Each row is a point on a tangle of strands that fork and nearly touch. The rows are in no order.
In the rows, zero is written as 128.
Two points are linked if the straight distance between their rows is under 139. Some points are linked to none.
K550: [178 130 129 126 188 122 126  51  86 124 132 123 134  64 171 110 110 142
 115 126 124 135 122 156  69 118 104  85 141 158  82 131 145 149 106 137
 102 152 174]
K565: [120 100 122 101 139 158 136 133  71 169 157 131 135  78 204 137 120 186
 148  82 138  92 157 137 109 108 159 139 146 155 124 142 146 154 126 120
 139 107 101]
K979: [ 94 152 117 135  50 173 111 186 213 115 103 100 152 206 112 138 119  81
  84 150 143 167  89  97 186 154 118 119 120 105 195 108 125  97 119 116
 101  95 115]
K412: [121 132 118 117 118 177 115 198 142 158 138 137 111 135 169 178 129 165
 139 110 138  99 146 139 157 135 166 147 117 112 135 134 110 127 145 104
 104  93  90]
K154: [108 154 112 133  67 171 130 199 202 121 128 112 142 198 126 134 127 108
 100 154 140 151 117  98 202 149 121 121 121 131 196 120 131  96 147 124
 114  91  75]
K753: [ 86 165 149  86  96  63 140 143 144 127 152 196 103 141 102 132 139 157
 146 124 117 132 140  69 105 139 119  92 124 205 125 154 144 111 161 121
 136  92  84]
K644: [ 72 137 113 119  68 116 125 179 155 103 131 152 110 207  81 119 128 102
 112 103  88 122 136  91 161 150  99 153 108 111 161  85 115 126 106  97
 130 155 125]
K997: [167 129 133  80 160  99 175 114  82 125 158 119 106 114 214  79 126 172
 140 116 100 148 183 150 133 108 116  93 108 198 120 148 161 155 132 132
 119 135  79]
K798: [163 147 132 115 167 103 121  67 102 141 137 117 131  65 170 148  98 142
 138 136 147 150 117 135  65 122 144  93 119 164  88 164 131 139 129 122
 112 100 169]
K859: [100 107 134 127  92 109 149 154 122 109 128 120 173 164 120 131 132 139
 132 140 125 109 148  92 169 141 156 172 118 128 158 139 134 118 131 136
 141  98  68]
K307: [105  95 130 176 107 185  87 108 144 133  88  96 173 102  78 136 130  97
 118 122 152 128  87 133 138 143 151 155 169  81 132 119 119 130  85 122
 116 142 180]
K651: [ 62 123 120 113  65 142  84 169 135 183 139 102 127 136 172 151  96 175
 150  95 147 138 133 106 140 132 197 135 141 130 168 134 118 132 106  93
 101  66 117]
K953: [105 128 143 136 118  66 109  77  90 114  98 144 114 129  64 131 109 110
 142 111 110 155 126 103  77 133 112 155 122 105 112  98 109 129  74 128
 142 158 196]
K208: [173 120 130 152 172 170 124 152 133 117 123 138  98 126 100 147 147  96
 112 135 127  85 118 169 129 122 109 156 123  36  95  81  81 126 126 133
 124 177 175]
K511: [128 174 144  92 146  50 100 100  91 136 128 158  79 119 137 171  71 151
 154  97 108 146 130 127  43 139 137 144  84 101  74 121  88 134 111 113
 109 125 215]
K44: [142 115 133 128 159 112 129  87  92 121 119 155 124  95 121 115 139 132
 125 107 106 115 132 145  78 125  88 107 142 146  99 111 138 144  99 137
 131 167 165]
K406: [ 76 125 121 104  74 110  83 127 105 190 144  83 128 115 189 135  67 176
 155  96 151 160 132 111 109 116 205 138 134 148 151 151 132 145 103 100
 121  70 140]
K199: [ 75 107 161 121 109  97 151 117 101 115  98 184 176 119  51 141 174 144
 147 124 126  87 140  71 111 160 132 163 172 125 114 145 132 108 112 146
 165 130 121]
K929: [ 52 152  97 119  71  99  80 107 131 167 138 145 104 123 110 146  82 141
 151  92 123 158 116  87  73 131 140 103 130 167 131 127 146 140  93  87
 111 111 182]
K41: [107  72 113 164 120 167 113 112 123 130 117 126 124 119  99  72 153 104
  94 109 101  89 125 160 138 102  80 114 150 127 142  84 160 153  84 126
 147 200 146]
K827: [ 76  95 114 166  80 182 100 131 158 128  95 136 151 136  46 131 151  95
 116 112 128 120 103  99 140 159 103 142 178 109 152  95 130 129  86 110
 121 159 158]
K893: [144 112 127 161 151 210  81 119 144 178 127  80 149  61 171 143 116 118
 115 120 169 133  77 178 115 125 180 119 160  96 108 147 121 154 122 107
  94 115 160]
K785: [131 132 109 131 107 187 106 171 166 167 157  96 100 136 185 135 108 131
 130 135 143 142 116 156 157 113 150 113 122 119 140 133 127 143 150  90
 100  98 116]
K382: [130 140 130 100 131  97 105  72  83 165 149 104 140  61 188 150  78 166
 156 117 154 147 127 117  63 122 183 109 129 165 101 171 133 140 118 117
 123  74 169]
K542: [171 141 126 146 178 151 139 100 143 129 111 152 133  56 100 167 165 121
 133 166 182 121 109 135  88 145 103  97 153 159  97 163 139 106 177 157
 134 124 123]
K983: [142 102 141 136 160 127 137  81  82 124 108 179 115  91  79 131 144 118
 141  97 112 105 130 143  71 125  71 121 156 116  93  86 122 141  84 141
 136 192 196]
K958: [112 137 115 160  75 167 104 158 198 105  92  95 129 192  77 137 125  49
  92 151 134 158  91 106 175 158  97 125 126  75 172  96 110 114  98 116
 117 145 155]
K9: [186 108 127 119 205 180 146 139  97 144 159 123 110  83 219 139 113 153
 115 109 132  86 128 174 115 114 145 133 129  99  91 127 117 152 136 134
 113 135 131]
K351: [143 133 138 158 134 153 108 141 162 102 105  93 113 156 101 147 124  76
 106 156 131 129 105 150 146 137 135 169 125  23 120  96  88 113 118 115
 118 153 171]
K281: [103 102 118 152 104 127 100 130 119 119 141 109 120 172  94  82 120  95
 107 105  82 122 134 141 160  97 117 157 112  57 153  61 120 145  65 102
 143 183 177]
K676: [ 83 105 158 131  94 103 149 127 118 109 101 146 208 120  85 134 163 141
 130 142 135  97 143  61 146 160 157 158 161 131 141 164 149 100 119 153
 158 104  84]
K437: [169 127 133 138 180 163 135 144 128 124 113 174 101  95 101 170 158 113
 125 127 132  75 121 164  99 143  86 142 129  84  77 105 100 125 147 136
 125 159 157]
K177: [115 128 126 139  60 134 142 139 175 119 123  76 207 155 129 107 119 112
 106 172 176 165 110  83 195 144 161 123 134 162 196 161 150 106 141 150
 139  77  64]
K946: [111 123 141 148  94  74  96  60 139 118  82 101 108 137  60 141  84  80
 141 134 143 185  95  90  82 149 118 135 124 113 128 119 107 126  78 120
 127 137 205]
K256: [157 101 136 159 164 216  99 142 130 157 117  91 156  66 173 158 130 128
 114 113 163  99  93 177 131 120 180 146 157  69 102 143 115 136 128 123
 105 119 136]
K794: [139  82 128 175 141 212 100 133 128 137  96  99 176  89 107 143 155 110
 109 126 160  88  98 169 150 139 168 162 176  59 124 119 115 129 103 130
 120 138 152]
K812: [115  81 120 162 126 141 115 105 104 126 136 116 131 145  97  58 141 110
 105 102  86 101 140 153 140  82  79 123 134  94 153  61 149 151  61 129
 154 200 168]
K209: [139 103 115 154 140 156 136 126 146 113 128 135 111 129 116  77 160 102
  88 138 106  92 120 167 143 105  66  96 136 145 136 105 149 147 128 127
 140 189 105]
K703: [158 158 127 117 181 107 181 148 146  91 128 158 131 157 104 111 182 128
 127 167 135 115 149 130 168 137  99 123 122 140 120 159 139  92 213 187
 166 136  63]
K333: [123 140 104 136 104 167 150 193 177 119 145 109 115 205 139 121 132 114
 111 155 128 130 136 129 203 126 116 144 101 116 168 119 131 113 166 126
 123 113  64]
K846: [132 151 123 121 143 128 184 146 162 108 143 153 140 149 114 104 178 128
 122 161 149 119 134 113 178 127 103 105 138 168 146 165 160 100 213 162
 162 122  39]
K315: [ 92 118 141 105  87  73 150 157 103 123 143 130 138 177 139 126 116 158
 147 110 103 114 168  87 151 127 162 173 105 140 154 139 125 127 128 126
 147  93  80]
K253: [155 155 144 112 137  42 125  93  96 102 121 127 101 169 119  78 105 129
 137 123  51 171 163 143 107 102  93  97  91 145 102  93 137 144 100 139
 114 172 157]
K682: [101 124 113 143  88 120 117 156 146 102 136 119 101 205  89 103 116  89
 108 114  80 124 133 119 167 123 102 155  96  82 160  74 107 138  98  99
 132 164 150]
K229: [182 167 136 102 197 103 133 105 100 128 133 160 103  82 153 174 112 147
 148 137 133 127 129 146  55 143 119 122 114 135  65 145 106 128 154 147
 104 114 165]
K871: [164 147 144  79 159  58 152 102  74 114 144 148 106 141 179  82 104 161
 145  99  62 148 177 149 103 103 104 104  99 173  96 116 142 150 109 140
 109 155 124]
K246: [165 156 124 103 157  87 163 157 129 121 165  83  81 208 183 108 101 138
 134 163 107 173 172 157 169 102 138 147  54 119 148 136 117 112 167 147
 131 109  87]
K679: [ 70 144 132  87  79  82 132 171 118 140 152 172 107 159 136 147 111 172
 155  97 101 114 166  81 120 134 151 137 108 169 144 138 129 124 146 109
 134  85  79]
K833: [173 107 104 158 167 173 150 118 159 103 125 107 135 122 122  86 176  87
  90 169 141 117 115 178 168 108  75 101 136 140 138 120 156 128 155 144
 148 175 100]
K453: [168 174 149  96 183  68 124 109 101 123 116 175  83 106 129 179 105 143
 160 133 109 133 130 136  45 142 112 135  95 114  67 133  89 126 146 144
 110 126 185]
K885: [189  98 120 154 184 196 138 138 121 133 133  88 146  82 181 133 142 117
 109 140 158  93 112 183 157 107 160 140 137  87 107 134 123 134 148 144
 127 129 121]
K329: [178 134 135 140 193 154 151 128 123 113 106 160 122  86  92 186 165 115
 134 163 157 101 113 144  98 148 110 135 143 105  76 130 104 102 162 164
 134 139 152]
K974: [ 85 133 127  93  90  68 100  88  83 170 148 107 120 111 186 134  64 170
 167 102 129 166 146 103  76 112 181 126 108 175 130 157 140 141 103 100
 124  77 145]
K777: [123 120 122 143  85 163 155 150 167 132 136 104 182 127 130 105 149 125
 121 155 180 145 120 103 195 139 145 101 149 192 184 167 166 125 169 135
 142  82  40]
K503: [148 162 152 102 176  84 174 153 130  95 115 183 118 147  86 135 174 133
 145 157 115 114 141 109 126 150 102 128 117 143 101 145 122  97 195 173
 153 130  96]
K874: [110 171 151  93 135  79 154 155 140 118 140 202 103 138  98 141 158 148
 151 140 126 126 130  88 115 139 104  94 127 178 110 159 136 101 197 145
 144 103  78]
K241: [152 125 122 138 129  96 129  95 123 107 132  99 143 137 137 108 121 115
 125 153 125 151 127 133 131 114 128 120 110 158 130 143 135 126 132 130
 135 120 126]
K507: [ 75 114 167 111 110  56 146  85  95 104  98 180 161 130  41 106 156 134
 156 114 102 123 134  57 101 145 111 139 157 153 122 143 137 108 104 148
 169 144 131]
K304: [131 135 109 124 113 142 171 140 171 124 158 124 142 135 138  86 158 131
 117 158 162 144 130 120 187 109 118  87 135 201 177 159 174 124 197 140
 155 114  29]
K172: [181 107 108 152 172 173 147 130 137 119 133 102 151 107 150 125 154 116
 107 163 159 108 119 168 163 114 134 126 131 123 113 145 130 118 164 150
 140 126 103]
K91: [108 128 121 144 118 195  75 165 165 188 142  84 117 115 197 137 107 123
 124 111 147 145 102 167 141 119 184 121 142  93 137 141 117 164 128  82
  89 113 137]
K495: [162 104 126 105 182 175 146 145  69 162 158 152 118  70 214 160 122 178
 130  84 139  68 144 154  96 122 147 152 140 113  92 134 117 149 132 133
 120 125 124]
K139: [154 145 136 138 141  80 152  66 137  86 115 113 158 121  92 105 145 107
 130 177 147 172 122 124 134 124 111 104 127 167 137 164 151 104 148 153
 148 123 111]
K591: [ 98 128 124 118 101 185  96 205 148 171 133 129 128 122 173 177 131 188
 144 108 148 108 138 122 157 140 200 144 144 104 168 136 106 124 130  97
  95  63  88]
K220: [137 109 126  90 128 114 166 119  75 147 165 106 115 109 216  93 119 172
 149  98 104 131 173 148 128 102 143 117 114 187 137 145 148 155 118 113
 139 116  85]
K90: [111 148 132 108 122  46 107 105  87 123 126 160  84 139 115 137  89 139
 142  88  85 147 145 127  80 120 120 158  92  98 103  91  94 133  85 115
 129 156 205]
K689: [135 141 131 128 118  53 123  96 125  86 132 111 110 180 113  89 100 109
 127 141  77 168 141 123 126 106 105 120  86 145 135 110 133 133 102 121
 126 148 138]
K643: [ 91 119 108 168  71 186 100 154 197 120 102 122 115 169  65 129 130  70
 104 119 121 141  80 109 164 154  95 124 147 101 170  84 110 132  94  99
 110 158 163]
K430: [181 153 123 143 172 115 156  61 140  98 112 121 154  91  89 126 156 107
 132 181 172 168 113 142 117 129 107  99 138 161 109 161 146 106 169 170
 142 134 125]

A fork is a point with three links. Follow the links from the first point to the second and name the forks in between, in order.
K833, K893: K885 K256
K958, K997: K256 K885
K220, K256: K885
K44, K90: K798
K798, K794: K256

A fork is a point with three links, a tip a point with one. Leave the first point through the second and follow the links. Name the first fork or tip that comes.
K679, K315: K507
K997, K871: K351
K199, K676: K177
K644, K682: K885
K256, K794: K333

Name the points in between on the shortest way along the links from the first point to the second, in order.
K91, K833: K893 K256 K885 K172
K874, K177: K503 K703 K846 K304 K777
K827, K253: K307 K794 K256 K885 K9 K495 K565 K220 K997 K871
K511, K974: K453 K229 K798 K382
